Points on a hilly landscape, in no order, each with its height.
From any point a ball takes the steepest step (drop divided by distance) to one of its 5 nearest points. It stops when none of these is lower. Distance is the straight distance between rows; heights are no part of it.
fime height 253: [116 99 96 109 93 101 146 105 122 133 87 90 107 109 96 100 106 117 102 90 112]
zof height 453: [100 104 86 92 102 112 93 111 99 108 82 97 104 103 97 98 109 99 95 96 98]
Nura height 545: [91 90 118 105 96 83 87 86 92 83 125 112 88 99 103 94 93 95 106 109 103]
gozo height 156: [94 106 87 85 97 120 84 113 96 96 71 93 106 96 107 108 110 85 87 96 88]
geda height 446: [110 100 85 97 100 115 109 115 107 122 73 91 111 103 91 101 110 108 94 92 100]
Tumug height 640: [89 113 102 88 101 109 69 108 95 74 96 94 103 75 111 109 102 73 73 107 92]
rofa height 519: [110 100 86 99 101 112 109 113 106 121 79 94 109 105 93 99 110 109 96 93 103]
papo height 307: [96 90 111 106 98 85 98 86 92 93 123 110 91 109 102 95 91 106 116 106 103]
Mipun height 341: [90 112 110 93 106 101 64 103 93 68 108 95 100 70 103 107 98 74 73 112 94]
gude height 137: [114 100 103 114 94 93 157 95 124 127 100 91 102 111 93 100 97 123 114 88 111]
fid height 489: [92 110 93 85 94 120 75 112 96 85 76 92 109 87 117 113 108 71 75 101 85]
temol height 105: [99 96 104 105 100 89 95 93 96 97 114 109 94 107 101 95 97 100 112 105 103]
dimev height 359: [107 102 85 96 102 113 102 114 104 117 79 95 107 105 93 99 110 107 96 93 101]
naru height 231: [117 100 100 112 92 96 150 99 123 129 94 91 105 111 95 100 103 121 107 91 112]
Gazom height 510: [102 101 89 97 103 103 96 108 100 109 92 100 102 105 97 96 107 103 102 98 102]
rom height 310: [95 92 111 105 97 85 93 86 93 90 120 111 90 106 102 94 93 99 111 107 101]
Pulo height 457: [88 112 95 86 98 114 76 109 96 83 85 97 102 86 110 106 106 77 81 101 91]
rur height 700: [95 85 115 107 101 85 109 80 92 95 127 108 91 112 100 94 85 115 119 103 100]
Nol height 136: [107 102 82 92 99 121 100 117 103 116 68 90 110 102 95 104 109 102 92 92 94]
Nomog height 335: [90 79 117 109 104 81 120 72 89 95 134 106 91 113 92 91 79 127 123 95 102]
ramer height 431: [111 95 100 108 103 95 119 98 104 114 109 101 101 110 99 99 97 118 113 100 105]
fudup height 789: [103 88 109 110 104 89 124 83 97 104 122 103 95 113 96 98 84 124 122 99 102]
Goz height 638: [98 86 113 111 106 85 125 79 95 101 127 103 95 112 92 96 81 126 123 96 102]
pidu height 153: [116 99 99 111 98 98 142 101 118 129 97 94 104 109 95 100 102 119 106 93 111]
foge height 451: [94 107 87 85 93 123 79 115 96 91 69 91 110 92 116 113 109 74 79 98 83]
Zaru height 138: [94 83 115 110 105 83 119 76 91 98 130 105 93 113 93 93 80 125 122 96 101]
gom height 88: [114 98 100 109 103 96 132 99 110 121 105 99 103 110 95 101 98 120 111 97 107]
damo height 475: [100 104 82 86 95 126 87 117 98 102 63 90 110 100 108 111 110 87 87 95 84]
tik height 407: [98 89 109 107 101 86 105 85 94 97 122 107 92 111 101 96 90 111 118 105 102]
tefom height 203: [98 91 109 105 99 86 97 88 95 95 119 109 92 108 102 96 94 103 114 106 103]
Zira height 462: [90 110 93 86 98 113 79 109 95 88 84 97 102 90 107 105 107 81 86 99 92]
Bulo height 214: [94 96 107 102 99 88 88 94 95 91 113 110 92 100 102 93 98 95 108 107 104]
sura height 123: [93 81 118 111 106 79 126 72 91 99 134 105 95 111 88 90 78 132 125 90 103]
Gozu height 197: [115 98 100 111 100 97 137 99 114 123 102 95 104 110 96 101 99 121 110 96 110]
Negud height 511: [88 111 98 88 99 108 75 108 96 82 91 99 100 84 107 104 105 78 84 102 94]
mozuf height 518: [90 87 120 105 97 81 95 81 91 87 128 111 87 105 102 93 89 103 112 107 102]
Vopa height 444: [108 94 102 108 104 93 118 91 101 110 114 104 99 113 98 98 93 118 116 101 105]
deg height 604: [110 94 104 112 104 93 130 90 105 113 114 100 100 112 94 100 90 124 117 98 106]
Nopug height 766: [104 88 114 115 106 87 139 81 102 109 122 101 98 110 87 96 82 131 124 91 104]
Nesik height 316: [101 103 84 90 100 117 95 114 100 108 72 94 107 102 98 103 109 98 92 93 93]
sitav height 572: [102 105 81 86 93 128 83 119 98 98 60 89 113 98 113 115 111 79 83 97 80]
muzu height 483: [113 96 105 112 101 93 139 93 112 119 109 97 101 111 94 101 92 125 116 95 108]
Suvez height 452: [113 99 105 114 97 92 153 92 119 123 106 93 101 109 93 101 93 126 115 90 110]
dob height 57: [97 105 84 86 96 121 87 115 98 101 68 91 108 100 105 107 110 88 87 95 87]
keme height 172: [116 99 93 107 100 102 126 105 113 126 93 96 105 109 94 99 105 117 103 94 109]
Sis height 711: [106 91 108 111 106 90 129 85 101 108 120 102 98 112 94 98 85 125 121 98 103]
kedo height 291: [91 104 116 101 103 92 65 97 92 71 116 104 94 74 97 100 96 78 82 112 100]
bibi height 380: [105 99 95 103 103 97 102 100 100 108 104 105 99 110 99 97 103 107 109 102 105]
noz height 497: [99 102 93 98 102 99 91 102 98 102 99 104 97 104 99 94 105 97 104 101 102]
matam height 629: [91 107 103 96 99 96 77 100 95 84 104 106 95 89 101 97 102 84 94 104 101]
Dedof height 292: [111 99 93 104 102 99 114 103 105 118 99 101 103 110 97 98 104 113 107 99 106]
mirev height 336: [92 108 88 84 97 119 81 113 97 92 74 93 106 94 111 107 110 80 84 97 86]
Lugun height 561: [89 109 106 95 101 99 73 102 96 77 102 103 95 81 102 100 100 79 86 106 100]
zavi height 370: [95 106 87 86 99 118 86 112 96 98 75 94 105 98 105 104 109 88 89 96 90]
dubo height 375: [107 93 103 108 103 92 113 91 100 106 116 104 95 113 98 99 92 116 117 104 104]
Bili height 607: [95 106 93 93 102 102 86 106 97 97 93 102 98 98 100 96 107 91 97 100 100]
Rer height 410: [107 100 90 101 104 102 105 106 103 115 94 101 104 107 97 98 107 108 103 98 105]
Fere height 381: [117 98 90 106 95 107 128 111 116 130 81 91 111 106 93 99 109 115 96 92 109]
zubo height 17: [114 98 102 112 100 96 143 96 115 123 104 96 102 110 95 101 97 123 112 94 108]
sepup height 395: [101 100 94 100 102 96 92 100 98 102 102 107 97 105 100 95 103 99 106 101 103]
dini height 178: [99 98 101 102 100 90 92 95 96 98 110 109 95 105 100 95 100 99 109 105 103]
deri height 554: [88 113 100 88 100 110 72 107 96 77 94 97 101 80 110 107 104 74 77 104 92]
Lat height 294: [94 94 112 105 97 86 88 90 93 90 119 110 90 102 102 94 96 95 108 108 103]
liga height 485: [94 98 112 102 97 88 79 93 95 83 114 110 91 92 101 94 98 87 99 107 103]
Maz height 806: [98 86 112 107 102 86 114 81 93 99 126 106 93 113 99 95 85 117 121 102 101]
butar height 544: [94 108 89 89 101 110 85 109 97 96 85 100 101 98 100 100 107 89 94 97 95]
sivis height 417: [90 111 92 85 97 117 78 112 97 86 79 95 105 88 112 110 108 76 80 100 88]
vob height 342: [97 101 100 99 100 94 87 99 95 95 106 108 95 100 101 95 103 94 104 102 102]
vulo height 628: [89 110 99 91 101 104 77 105 97 84 95 102 97 87 104 100 104 81 89 102 97]
Liva height 340: [92 100 117 102 100 87 71 94 94 74 119 107 93 80 98 96 96 82 89 111 102]
lom height 150: [118 99 94 108 95 103 134 107 117 130 87 93 108 107 94 100 107 117 101 93 110]
Sanaz height 539: [94 105 96 95 101 99 85 103 97 95 98 104 97 97 101 96 104 91 99 101 101]
tet height 504: [92 96 117 104 96 84 80 91 93 82 121 112 90 91 101 94 96 88 100 109 103]
Motu height 412: [90 103 112 101 98 91 74 97 95 80 112 107 92 85 100 97 100 82 93 108 101]
zilu height 537: [97 105 89 93 101 106 89 108 98 102 89 100 101 101 99 97 108 95 98 97 99]
Tal height 233: [105 96 101 105 102 93 103 95 97 104 111 105 97 110 100 96 98 107 113 104 104]
Dozaf height 513: [97 107 86 86 90 125 77 117 97 90 65 91 112 91 120 115 110 70 76 99 81]
gefed height 565: [92 109 94 90 100 105 82 107 95 92 89 101 98 93 101 98 107 87 93 99 96]
kupos height 675: [109 95 108 114 102 91 147 88 113 117 112 96 99 110 89 99 88 128 120 93 107]
Zod height 648: [90 113 99 87 98 115 71 111 96 77 89 94 107 79 116 113 105 69 71 105 89]
Komo height 676: [88 111 104 91 102 104 71 104 95 75 100 99 97 78 106 104 101 76 80 106 96]
zop height 306: [90 109 111 97 103 96 66 100 95 71 112 101 96 75 99 101 97 77 80 110 98]
Sukin height 92: [90 110 113 98 110 98 60 101 92 64 113 94 99 68 100 107 95 75 72 117 95]
ruv height 194: [114 98 94 106 102 99 123 103 109 122 100 99 104 110 96 99 103 117 107 98 107]
tige height 416: [93 96 120 105 98 85 75 91 93 78 122 110 91 86 99 95 95 85 94 110 102]
vuku height 490: [90 108 90 86 99 112 82 110 97 92 83 98 102 94 105 103 108 85 89 98 93]
mef height 517: [90 113 109 91 105 105 65 106 93 68 103 94 102 71 107 109 99 73 72 112 93]
siga height 58: [116 98 96 109 99 99 133 102 114 126 98 95 104 110 96 101 103 119 106 95 109]
ror height 393: [113 99 90 103 100 105 117 109 109 124 88 96 108 107 94 98 108 113 99 94 106]
pes height 435: [97 106 85 85 95 125 83 115 97 96 66 91 110 98 111 112 110 81 84 97 83]
rabi height 303: [101 91 107 107 101 88 103 88 94 99 118 107 93 111 100 96 92 109 117 105 102]
mefe height 499: [109 100 88 99 102 106 105 111 104 117 88 97 106 106 95 98 109 109 100 96 104]
Mevin height 701: [101 88 109 109 104 87 116 84 96 103 121 105 95 113 97 96 87 119 121 101 102]
zate height 574: [93 105 101 97 99 95 81 101 96 89 103 107 95 93 100 96 103 87 98 103 101]
gepat height 753: [115 99 87 101 98 112 117 114 112 126 76 92 110 104 92 99 110 112 96 92 106]

Call two points neighbours if one is among the 5 nearest of the other. Go from one point of each pair to the other, from neighbour to neighbour, staying as low as possible. Name the highest point that can't be avoided.
Sukin and temol: liga
zubo and sura: rur
dob and zubo: mefe
Nol and dob: Nesik
temol and zubo: bibi
zubo and siga: gom
